Points, in no order, along strands that fork, close into loops and pass close to each other.
Points whose rows are less than 102 apart are linked; no others are. Some points are linked to none.
Q_645: [-25   9  -6  -4  -7  10 -28 -17  21 -10 -15   6 -17   1 -20   4  15   1
  31  37 -20  -8 -13  -5   9  19 -30 -11  -2]
Q_118: [ 33  10   7 -30  18   2  21  25 -17  51   4 -15  -6 -19   1  29 -19   6
 -14  12 -10 -25  12  33 -27  -8  10 -13 -28]
Q_108: [ 15  -9 -31 -46   0   0  25  22   8  11  16  -4  26 -30  13 -32  -8  33
 -19   8   4   9  33  31  -5  47  31 -28  -6]
Q_646: [-17  -5  10   2 -12 -18 -41   1  12   4 -15 -11   0  24   7 -27  -9 -28
  15   0  -7 -23  33  16 -15  -1   0   1   7]
Q_508: [-33   1  41  23 -14  -6  -9  -1 -26   2 -13  15  13  13   6   6  35 -19
   4 -14  16 -33   7  24 -19 -45 -24 -24 -14]
Q_684: [ -6  19 -25 -45  10   1   0   6 -19  18   0  28  19  -1   1 -26 -11  20
  -4  21  -6  10   4  17 -16  18  26 -31  18]
Q_23: [  5   0  -5 -10  37 -12  12  12   7  19   1 -19  18 -19  -9 -26  24  28
 -15 -20   8  -2  63  34 -14  29  18 -25  -8]
Q_691: [  5 -15  -3  31  -4 -18   7 -13  -8 -31  22 -28 -41   5 -12  12 -10 -24
  10   8 -22  -2  -5  -9  -3   7 -22 -10 -55]
Q_933: [ 32   7  -6 -10   3   3  37  22 -22 -10 -16  12 -36 -15 -24   9  -3  18
 -28  16 -19  30 -48 -34  -4  49  27   8   6]
Q_653: [ 50   8 -25 -38   2  22  44  32 -14  15 -24  10 -17 -29   9  17 -25   3
 -26  15 -10   1 -68 -15 -25  34  14  -2  20]
Q_688: [ 21  15   1 -11 -20 -16 -14 -15  14  18  10 -11 -30  -3 -24 -12   7  27
 -32  17 -12   3  -8 -20  23 -15  17  -6  -3]
Q_769: [ 28   0 -39 -14 -34   6  24  55   7 -45  11  -3 -42   5  17  -5 -28  20
  -5   9 -20  21 -70  -4  -1  24  -2  34  10]
Q_863: [  7   8 -15 -26 -12  -7   2  18 -27  24 -23  -2   0   1 -11  14 -28  13
  11 -18  16   4 -26  -8  -8 -28   5 -13   4]
Q_908: [  1 -11  32  37  15  23 -10 -33  21  -2  35 -30   3   4 -12 -15  -2   0
  12  -5   0  10 -11 -66   9  -8 -21  -9  -9]
Q_731: [ -6  20  25 -21 -33   6   5 -18 -44  38 -67  30   4  32 -14  25 -19 -22
   6   6  19   3 -22   3 -27 -38  -1   8  32]
Q_832: [-27  30  18 -15  16 -30  -2 -23  -4  13   5 -13  20  -9 -25 -15  52 -41
   1  16  -9 -23  44  11 -21 -18  -4 -30  17]
Q_405: [ 28   5  -2  -9 -32   5   6  14   1 -12   6   4 -60  -4 -10   8 -32  35
  23  14 -10  15 -60 -11  -6  12 -12  25  -5]
Q_525: [-15   6 -10 -21 -22  15 -26  22  13 -36   4  19  -6   6   3  -7   6   6
  11  11  -4  -8 -29 -17  24  18  -5  -5   6]
Q_513: [ -8 -10  17  13   9  -4 -10  21 -24  -1  -5  23   7  -5  27  16  -3  16
  -4 -20  18 -35  12  45  -6 -49   4  -2  -3]
Q_512: [  9 -21 -40 -26  -9  -8  67  51  11  -2   9 -23   0 -21  19 -11  -8  39
 -54 -12  -5  34 -29 -31  18  51  27  26  -4]
Q_864: [  6 -15   8   8  51  -9 -29  40 -16  12  16  20   7   5  44 -12   9   9
  -1 -31  11   7  35  -2   1  21  30  35  -7]
Q_613: [-20   3 -21   2  -3 -31  -7 -32 -16   5 -46  10  20  -1   0  21   8 -25
  19   5   8  -9   8  30   6 -36 -16 -12  39]
Q_277: [ 20 -14 -26 -29   1 -17 -12  38  19  34 -16   3  16 -20  37  11  13  16
  14 -17   3 -11   6  30  10  12   4  -6   6]
Q_379: [ 16  -9  -1 -19  -5 -21 -26  23  23  24 -19 -22 -18   4  15  -5 -14 -11
   8   1 -19  -2   5   5   1  27  -8  15  -4]
Q_973: [-35   8  24  44  -1   5 -11 -15  19  -6 -15 -13   6  12 -25  -9  35 -10
  32 -32  19 -11  10  25 -11 -43 -38 -12 -15]
Q_913: [ 20  -8  -3  10  12  -4  27  -2   7 -40  48  -3 -37   3  15  18  -9 -13
 -28  17 -38  31 -15 -19  38  68 -16  21 -57]
Q_193: [ -2 -13   1  41  42  37 -15  10  30 -44  64  -1  24  18  25 -24 -12  -5
  -3 -31  -6  29   3 -22  40  14  -2  30 -24]
Q_358: [-40 -13   1  13 -19   8 -23 -42 -29  17  -9  14  25  13 -26  -2   5 -31
  33  -1  22   8  12 -30  -1 -47   9 -20 -26]
Q_131: [-26  -5 -10  21  26  40 -32 -25  41 -14  13  25  56 -10   1   4  24  31
  12  17  13 -29  72  15  18   7  12   6  29]
Q_623: [-22  17  -6   3 -14  -9 -25 -47  10  -6 -49 -16   2  22 -36   2  18 -47
  30  13   4  17  15  18 -13 -33 -27   2  41]
Q_521: [-16  -1 -12  -3   0   5  -1 -23  16   5   6   9  17  -7 -27 -18  12  20
   5  28 -18  -2  17  -2   6  31   4 -44   8]
Q_962: [ 13  10   9  13  24  44   8  16  47 -49  57 -16  -3  16  -1  -6   0  20
 -16 -12 -16  44 -10 -16  49  40 -28  10 -33]
Q_266: [  0 -33  -4 -10  14  14  17  20  39  -5  33 -19  28 -10   7 -23   5  41
 -25 -19   8  31  50 -21  22  63  26   6 -20]
Q_837: [ 13 -22 -22 -15   0  -2  -1  46  -3  32  13  28  28   3  37 -13 -33  48
 -34  -3  -4  -1  16  16 -10  12  47  18  29]
Q_163: [-24  10  31   3  18  27 -18   6   3 -34  11 -24   2   8 -21   3  10  15
 -12  -4   6 -16  17  -9  24 -23 -19  -8 -13]
Q_328: [  7   5 -18  19  23  33  37  -7  31 -53  68   2   9  33   8   8   0  -3
 -40  -3 -33  50   1 -38  50  71 -13  34 -54]
Q_591: [  1  -2  -6  -1   9 -18 -30 -14 -20  17  16   7   4  -8  -3 -18  11  10
 -23  -3   6  14   4 -17  27 -42  30  -4   7]
Q_148: [  6   8 -15   2 -21  10   5  45  23 -47  21   9 -28  25   7 -16   4  19
 -10 -16 -22  17 -51 -13  31  40 -14  10   0]
Q_187: [-22  38  27 -20 -24 -29   5 -14 -13  22 -22 -11  -9   7 -16   5  42 -23
  -2   3   3 -39   3  14 -29 -44 -15 -27   9]
Q_610: [ 14  13  30   6  16  19  13   9  18 -42  32 -26 -26 -16 -16  -5   0  11
 -11   6  -4  10  -8  -8  35  21 -26  -5 -12]
Q_597: [-35  11  -6  -8   8 -16 -22 -37 -31  26  16  35  36  -3  -6  -7  17   1
  23   7  22  -8  21 -12  10 -41  15 -24  13]
Q_175: [ 12   0  15  12  -1 -35  12  -6 -36   1   1 -29 -58  11  14   4 -12 -24
   0  -2 -20   0 -34  -4 -42  -4 -20   7 -43]
Q_85: [-12 -11  15  36  23  23 -28 -14   7  -6  23   0  40  10  -2 -13  23 -20
  33 -31  14 -10   9 -48  14  -5  -1 -16 -11]
Q_46: [ 24 -16  23   6  31 -13   7  55 -25  12   8  11   4  -3  24   3 -38  -5
 -11 -31  10  -8  18  16  -1  13  31  17  -6]
Q_699: [ -3  11  20   6 -15  20 -16 -25 -27 -41  -9  -8 -47   6 -42 -21  -8  -3
  -1  18   3  17 -26   4 -22 -38 -12  -3 -13]
Q_285: [-30  20  17  21 -54 -31   8 -60   5  21 -45 -12  -8   1 -30   3  22 -54
  28   7  20   7   5  31 -26 -71 -29   6  29]
Q_682: [ 22 -39  -5  10   3   1  42  45   5 -15  26   1   1 -18  -1   5 -13   6
 -31  -5  -1  42 -14 -34  43  40  23  10  -3]
Q_370: [ 21  -1  30   6 -17  22   7   5  -2 -19  29  -8 -48  15 -24   6 -17  15
  31  -5   5  50 -47 -39   5   0 -26   7 -19]
Q_852: [ 35  20  -7 -38  10  12  22  55 -17   4  -7   7  -8  -5  35   4 -18   2
 -26 -11  -9 -27 -46  13 -21  19   7  -9   1]
Q_161: [ 17  14  15  -1 -22 -31  -2 -26 -14  16 -36  -8 -53  -8  -3  -8  -6   1
   1   1  10   0 -50 -10 -29 -40 -13  19  22]
Q_696: [ 18   6   9  25   0  -5  13  -2 -17 -47  39   2 -51  27   2  11 -31 -32
   6  -4 -17  23 -30  -1  22  21 -19  25 -59]
Q_249: [-17 -30 -33   4  -3 -12 -10 -15  35 -16 -23  -7  13 -28   7 -12 -18  13
 -29  19  -8 -11  31   8  32  29  15  11  28]
Q_914: [ 30   7  29   3   7 -15   8  35 -27  31  -4  19 -20   9  38  -6 -22 -14
 -13 -29  -5 -20 -38  15 -20  -3  10   1 -21]
Q_483: [ -7  27 -12 -28 -14 -29  24 -58 -29  43 -40  11  21  18   8  37 -15 -41
  28  16   5  10   8  44  -9 -42   0  -3  54]
Q_801: [-16 -26 -33  34  14  27 -28 -27  56 -20   1   9  43 -11   3 -14   9  15
  -7  14  -6  -7  29 -14  35  25  12   6  21]
Q_612: [ 20 -17  -7  -4   1  -6  18  28  -5  14 -21  15   9  -5 -24   6 -15   2
 -22  -1 -11  24  -6 -32  18  42  39  -8  19]
Q_5: [ -5 -27  -1  19  29  10 -30 -10   7 -13  13  24  47 -14  25  10  14  10
  22  -5  38 -20  86  14  -7   2  25   4  55]
Q_669: [ 12  33 -14 -24 -20   5  19 -36 -16  64 -53  28  10   5   8  35 -19 -15
  19   4  18  -6 -35  47 -30 -58 -10  -1  36]
Q_919: [  8 -29 -43 -35 -12   0  45  66  21  27  12  -2  35 -23  45 -13 -18  50
 -48  -6  -1  14 -12   3  -1  35  35  30  26]
Q_974: [ 16  -6  40  31  10  32  -2   4  20 -26  44 -13  -1  36 -13 -10  -5 -15
  27 -31  -1  41 -28 -55  11  13 -30  -9 -28]
Q_139: [-24   8   6  52  16  50 -16 -27  26 -42   8 -13   6  12 -30  10  15  -2
   6   8 -19 -35   5 -23  19  -3 -15 -13 -31]
Q_899: [-11 -14   7   6  35   8 -20  21  23  -4  34  -4  10   9  18 -30  -3  13
  -5 -14  -5  11  26 -14  25  33   8  21  -9]
Q_840: [ 33  -6 -17 -24  25  -4  21  25 -11  56  18  11  17 -37  41   7 -34  34
 -20  -6   4 -36  21  31 -23   0  37   1   0]
Q_262: [ -4   9 -34 -27 -16 -11   4  11 -15 -35 -10  10  -3 -16  12 -11   1  15
 -34  20 -10 -18 -47  -9  18  14   7 -14  35]
Q_276: [-43   4  19  -5 -20  -2 -22 -18 -12  42 -17  22  24  22  -1  19  -6  -5
  33  13  16 -18  53  53 -26 -55  -2  10  -1]
Q_57: [-15  -4  33  35 -44   2   4 -35 -18 -23 -19 -21 -38   9 -35   6  20 -49
  43  -5  15  -1 -18 -25 -33 -20 -34  -2 -39]
Q_818: [-33 -15  10  42 -14  29 -25 -56   8   5   4 -16  52  19 -18   3  14 -37
  36  -6  14 -11   8 -56 -17 -41 -11 -27 -21]
Q_184: [ 26   6 -57 -40   7 -20  20   6   4  33 -45 -15   5 -28  12  24   6   1
 -17  -6  -6 -25  -9  36  -6  16   7 -13   5]
Q_319: [  9  13  -7  -7 -21 -18  -1 -23 -23 -20 -30  10 -42  -6  -6  13   9  19
 -15  25 -13 -17 -51 -30 -14  -1  -7   0  31]
Q_169: [-20   8   3   1  37 -35  -8   2 -10  20  20 -23   6  -6   4 -16  35   5
  -4  -4 -12 -30  48  23 -31   2  -5 -15 -20]
Q_891: [ 11 -25   8 -10   8  -4 -21  13 -19  12   1  24  39  -9  30  23   0   7
  -7  -5  33 -14  51  26   0 -36  27   1  49]
Q_352: [-25  19  22   8 -56 -10   9 -46 -19  -3 -48 -24 -41  -8 -37  15  22 -29
  37  15  25  -1 -19   0 -43 -48 -35  19  -4]
Q_388: [  7   3  56  54 -18  24  -2 -36   1 -44  12 -16 -42  14 -12   1  12 -41
  31 -13  15  21 -34 -29  -9 -18 -49  21 -45]
Q_795: [-32   8  15   9  -9 -16 -37 -22  17  19   8   8  17  15  -4 -21  18 -24
  43  -5  15 -31  67  43 -25 -32  -2   6   5]
Q_439: [ -1 -22 -27 -30  13  -1  -7  -6   9  14 -33  -3  30 -17  16  30 -13  13
 -37  35  -9   0  42  30  15   8  18  16  37]
Q_231: [  7  18 -20 -10  15 -23  19   2 -14  28 -43  11  14 -27 -16  21  13 -14
  10   4   3 -24   7  49  -5 -11   8 -23  19]

A tip is a point with one link. Name the tips that can be reached along the links from each point below, in the order of the rows.
Q_285 => Q_731, Q_276, Q_388
Q_840 => Q_118, Q_266, Q_175, Q_139
Q_23 => Q_688, Q_973, Q_161, Q_439

A fork is a point with three links, a tip a point with one. Leave the first point through the second and follow the links. Name the first fork or tip that comes.
Q_46; Q_914 => Q_118
Q_525; Q_645 => Q_508
Q_118; Q_840 => Q_899
Q_769; Q_405 => Q_688
Q_508; Q_187 => Q_525

Name the points in between on the shortest way along the links from the first point to the second, in order.
Q_973; Q_525 => Q_508, Q_187, Q_832, Q_169, Q_23, Q_108, Q_684, Q_521, Q_645
Q_840; Q_193 => Q_837, Q_919, Q_512, Q_682, Q_612, Q_933, Q_653, Q_852, Q_914, Q_46, Q_864, Q_899
Q_169; Q_591 => Q_23, Q_108, Q_684, Q_521, Q_645, Q_525, Q_148, Q_769, Q_405, Q_370, Q_974, Q_908, Q_85, Q_818, Q_358, Q_597
Q_175; Q_46 => Q_691, Q_696, Q_913, Q_328, Q_962, Q_193, Q_899, Q_864
